A landscape with many peaks, sampled at points; each row gives a point and its height.
From any point a climber steps to the highest of the 2 points nearest to it. It stops when none of these is higher. Distance is the straight distance between rows; heights are no part of it.
z379: [200  97 104 160 200 170  90 110 130 143 120  88 110  81 137 186 171 148
 129  81]  h=408
z857: [124 113 108 121 171 133 111 109 112 121 174 119 135  99 100 143  69  74
 124 103]  h=467
z943: [131  35 156  90 127  93 141 108 139  99 114 128 181 139 127 128 124 129
 133  86]  h=565
z60: [ 45 111 158 179 167 111 138 156  74  99 122 142 120 113 121 116  57 117
 123  79]  h=20
z325: [125 117 127 114 138 176 155 105  65 160 105 166 159 173 118 112 179 125
  91 130]  h=119
z407: [213 163 106 112 125 128 156 121 115 150 190 112 149 153 130 128 160 176
 152 141]  h=198
z560: [163 105 117 153 213 141  88 106 124 131 129 102 123  80 125 141 129 168
 136  93]  h=507
z230: [114 138 113 156 109 188  88 150 148 168 111  88  73 140 166 164 163 171
 122 136]  h=47
z204: [ 85 108 142 153 110  99 118 144 144 103  75 144 113 136 145 152  98 145
 147 108]  h=202
z228: [130 133 111 137 134 121 130  96 151 131 115 149 145 140 121 192 119 118
 139 114]  h=485
z471: [111  77 132 117 111 146 144 154 101 100  72 126 165 122 135 153 188  81
  99 130]  h=302
z527: [132 173 125 113  88  81 158 107 163 137 144 166 117 187 115 126  73 145
 161 139]  h=223
z336: [100 126 153 125 124 115 135 180  92  82 134  85 154 103 142 117  75 159
 144 114]  h=35
z976: [125 139 131 126 131 149 150 173  72 113 147  75 148 100 139 157  87 178
 151  86]  h=45
z887: [128 210 132 115  76 104 175 133 140 134 141 126 115 172 120 104 101 143
 139 144]  h=238
z164: [131 198 136 153 139 112 122 161 109 130 187 102  98 105 127  74  76 180
 150 134]  h=254
z368: [107  58 115 112 138 130 112 102 152 106 111 138 158 105 118 161 129  35
 118 109]  h=352
z174: [197 136 103 130 133 142  87 141 151 165 172  93 122 127 155 117 185 168
 142 146]  h=232
z408: [111  66 149 131 175 104 101 113 140 102 110 109 150 105 125 130  97 128
 146  93]  h=450
z119: [120  59 109 137 127 125  60  91 198 155  88 158 112 138 152 163 171 119
 121 142]  h=592
z595: [108 106 117 108  94 151 182 145  90 116  80 119 159 152 144 179 168  99
 116 123]  h=268
z410: [142 148 104 113 113 149  88 150 137 169 220  85 101 120 131 102 107 136
 146 130]  h=338
z885: [132  81 131 113 117 117 156  73 151 133  68 185 160 163 114 163 160  86
 120 120]  h=398
z479: [117 153 126 114 112 147 146 102 119 161 141 167 115 164 106  98 130  84
 101 153]  h=392
z314: [116 115 124 116 135 178  90 149  97 162 171  92 101 122 150 133 149 131
 103 141]  h=83
z142: [127  84 146  98 120 114 123 143 109  83  96 110 162 115 141 122 164 109
 112 136]  h=341
z13: [ 97  61 131 153 171 133  99 119 117  93  94  88 126  95 113 149  72 139
 145  60]  h=517
z896: [ 88 151 167 170 192  90 132 132  93 125 129 176 108 123 118  50 105 140
 108 139]  h=7
z926: [158  76  96 132 160 117  56  84 207 167 131 137 108 141 141 166 167 124
 144 129]  h=454
z288: [125 154 146 138 136 124  88 156 121 131 173  78 107 107 149  77 104 201
 146 127]  h=267
z462: [143  84 114 109 133 118 128 115 130 127 129 122 161 128 129 186 104 142
 162  85]  h=426
z5: [180 121 127 122 115 118 101 168 149 121 167  74 156 114 165 129 155 197
 174 136]  h=233
z399: [141  70 130 125 146 115  93 124 133 103 116 107 145 104 146 138 144 128
 124 119]  h=391
z122: [114 212 128 162 125 132 160 117 119 151 121 159 100 127 110 142 118 118
 117 146]  h=503
z883: [ 88  77 165 169 176 103 109  87 154 129  66 158 134 133 134 148  99 154
 143  89]  h=159
z490: [134 126 101 107  62 125 132 139 180 115 115 127 132 139 129 160 163  65
 118 161]  h=434
z350: [115 131 123 134 101 104  91 138 189 116 118 110  90 119 153 144 111 160
 151 144]  h=262
z520: [119 119 132  92  79 154 147 136 125 137 104 137 137 174 133 103 180 102
  95 163]  h=313
z781: [ 94 175 124 169 112 174 121 170  98 139 117  61  71 109 147 145 119 170
 116 122]  h=63
z783: [130 153 123 108 111 149 134 108 135 156 122 158 128 163 120  74 186 101
 102 173]  h=351
z187: [150  78 128 104 124 116  99 126 128 149 180 110 158 147 156 117 116 180
 174 110]  h=528
z418: [ 95  30 127 134 142 134  79 106 167  96  73 119 131  97 130 158 129  65
 117 105]  h=400
z448: [133 151 131 123 115 111  95 138 147 135 148 101 110 124 145 114 114 165
 147 152]  h=291
z596: [138 123 102 104 139 151 131 100 119 127 158 156 155 115  90 112 153  26
 101 146]  h=280
z366: [180 214 125  99  76 111 196 134 140 107 137 109 144 150 122 114 135 137
 138 157]  h=221
z40: [ 77 124 155 179 203 116 133 135  77 110 129 158 113  99 112  72  88 110
 108 100]  h=14
z676: [149 186 143 110  84  94 176 111 149  82 122 160 135 120  94  68 116  72
 110 171]  h=303
z385: [ 91  99 133 108  66 121 118 143 160 116  95 155 120 136 128 133 146  74
 111 150]  h=541
z745: [ 69 139 165 186 162  80 138 128 139 125  41 203 114 130 123 107 114 170
 129 129]  h=192
z659: [133 195 113 140  66 157 162 151 160 155  97 135  97 132 134 148 207  81
  98 184]  h=319
z928: [201 145 126 108 141 125 127 134 123 138 162 114 153 134 144 102 188 154
 125 164]  h=212
z979: [109  79 129  87  82 160 130 135 108 140 132 125 151 170 139 143 169  77
  98 139]  h=278
z881: [190 141 114 141 140 128  89 146 135 143 181  82 128 105 154 103 145 216
 163 138]  h=249
z845: [104 189 150 194 166  77 148 122 143 105  68 195  99 106  99 100 103 143
 139 138]  h=211
z925: [149  65 148  79 109  87 145 118 134 111 133 131 184 169 134 112 113 163
 157 115]  h=665
z150: [138  78 125  94  99 149 171 137  97 118 133 120 177 169 128 168 155  99
 116 118]  h=250
z682: [141 132 121 123 176 139 113 124 105 143 198 120 133  92 108 119  92 122
 133 110]  h=422
z397: [ 85 113 162 128 133 105 147 114 109  94  69 183 156 134 111 115 126 110
 109 119]  h=161
z919: [158 202 106 141 135 137 183  92 105 150 134 173 113 140  84 148 135 113
 110 150]  h=468
z435: [165 133 126 120 115 103 139 152 126 102 138  93 154 118 150 156 125 174
 164 130]  h=213
z934: [129 210 149 171 157  78 138 112 146 109 124 164  96 109 108  97  96 142
 133 146]  h=227
z355: [122  98 111 154 200 159  85 113 116 112 129  85 107  75 105 127  82 143
 143  79]  h=647
z276: [111 201 154 108  62  95 164 141 154 112 111 134 103 131 122  75 126  93
 103 161]  h=266
z143: [100  30 128 130 164 133  59  95 172 149  82 140 118 106 139 144 157  95
 120 106]  h=461
z820: [145 193 123 129  93  74 140 123 172  87 130 156 112  98  81 106  95  70
 136 163]  h=269
z223: [112 168 123 147  92 165 127 167 129 160 130  75  78 138 164 170 134 184
 129 134]  h=55
z855: [142  94 128 102 134 161 110 134  98 165 167 123 139 143 139 135 158 127
 119 118]  h=95
z894: [136 182 155 116  72 114 143 133 166 116  99 128 106 137 132  75 184 124
 102 190]  h=253
z85: [ 84 101 163 140 152 103 145 116 115 107  74 165 138 135 135 151 109 144
 132  97]  h=180
z332: [120 148 144 141 133 169 105 173  83 137 151  71  99 113 152 125 133 169
 109 124]  h=73
z686: [ 89 126 122 148  82 108 118 152 185 101  91 123  75 123 132 160  74 122
 143 121]  h=228
z317: [110  88 112 103 165 122 131  89 126 115 122 161 153 101  95 132 120  16
 104 120]  h=317
z459: [118 169 105 161 143 142 142 105 117 141 107 166 105 120 115 187 104 123
 125 107]  h=561
z576: [151 142 117  79 127 118 145 113 129  93 148 151 148 110  88  79 134  48
 109 164]  h=298
z574: [ 98 113 134 121 111 177 177 109  86 153  98 197 145 198 114  83 148  84
  93 127]  h=131
z936: [138 150 131  88  82 113 168 122 133 103 148 149 124 150  88  74 103  72
 115 148]  h=340
z145: [156 140 107 141 148 170 114 165  94 138 162  59  95  86 136 156 115 166
 133 113]  h=62
z981: [ 76 111 155 179 180  87 130  89 147 135  43 206 126 112 121 139 108 146
 139  96]  h=173
z121: [172 151  98 137 161 136 118 131 111 143 193 105 140  92 122 135  96 172
 159 108]  h=389
z937: [129 200 153 148 164 101 124 125 118 139 162 144 103 116 118  64  99 163
 128 157]  h=242
z869: [156 121 117 129 143 177 142 163  54 142 177  77 142  95 146 164 115 175
 137  92]  h=53
z949: [139 143 127 122 129 160 144 123  86 151 145 132 131 149 121 134 174 133
  98 142]  h=107
z754: [147 172 110 140 131 142  91 134 146 158 181 104  80 116 133 117 111 154
 122 150]  h=316
z525: [151  70 113 128 156 120 117 121 135 143 158  98 154 131 148 170  95 192
 186  77]  h=480
z996: [122 174  96 126  70 151 146 143 160 144 117 126 106 125 134 174 164  47
 108 168]  h=362
z973: [124  51 148  96 125 117 151 100 132 107  92 145 181 153 135 176 148 106
 121 102]  h=483
z225: [131 199 121 125  99 131 136 142 148 145 121 121 103 139 140 125 183 127
 110 178]  h=285
z585: [ 76  92 153 113 113 131 160 122 100 129 100 183 149 169 115  86 134  92
 102 132]  h=143
z588: [174 130 101 113 130 133  91 147 124 136 211  82 138  91 138 100 103 143
 164 123]  h=361
z45: [ 67 102 149 139 123 120 141 168  98  91 136 114 129 132 127 135  49 133
 147  85]  h=27
z28: [121 114 131 147 135 161  86 133 133 149 106 121 107 145 165 137 183 160
 109 149]  h=34
z115: [193 198 110 106  91 128 176 143 118 134 180  77 153 133 120 108 134 158
 144 156]  h=206
z398: [129 103 137  96 107 102 133 137 135 137 154 136 139 176 138 116 108 172
 155 128]  h=580
z687: [147 172 101 123 140 152 179  83 122 142 119 203 136 165  90  99 132  88
  98 148]  h=432

Call two points neighbours if one is among the 2 nearest of the other. Go from one point of each pair to the other, from neighbour to neighbour, staying as high as possible. Name the lowest point that can't be avoided.
z925 / z385: z520
z385 / z119: z894
z925 / z459: z462
z881 / z857: z435
z887 / z385: z527
z119 / z936: z596
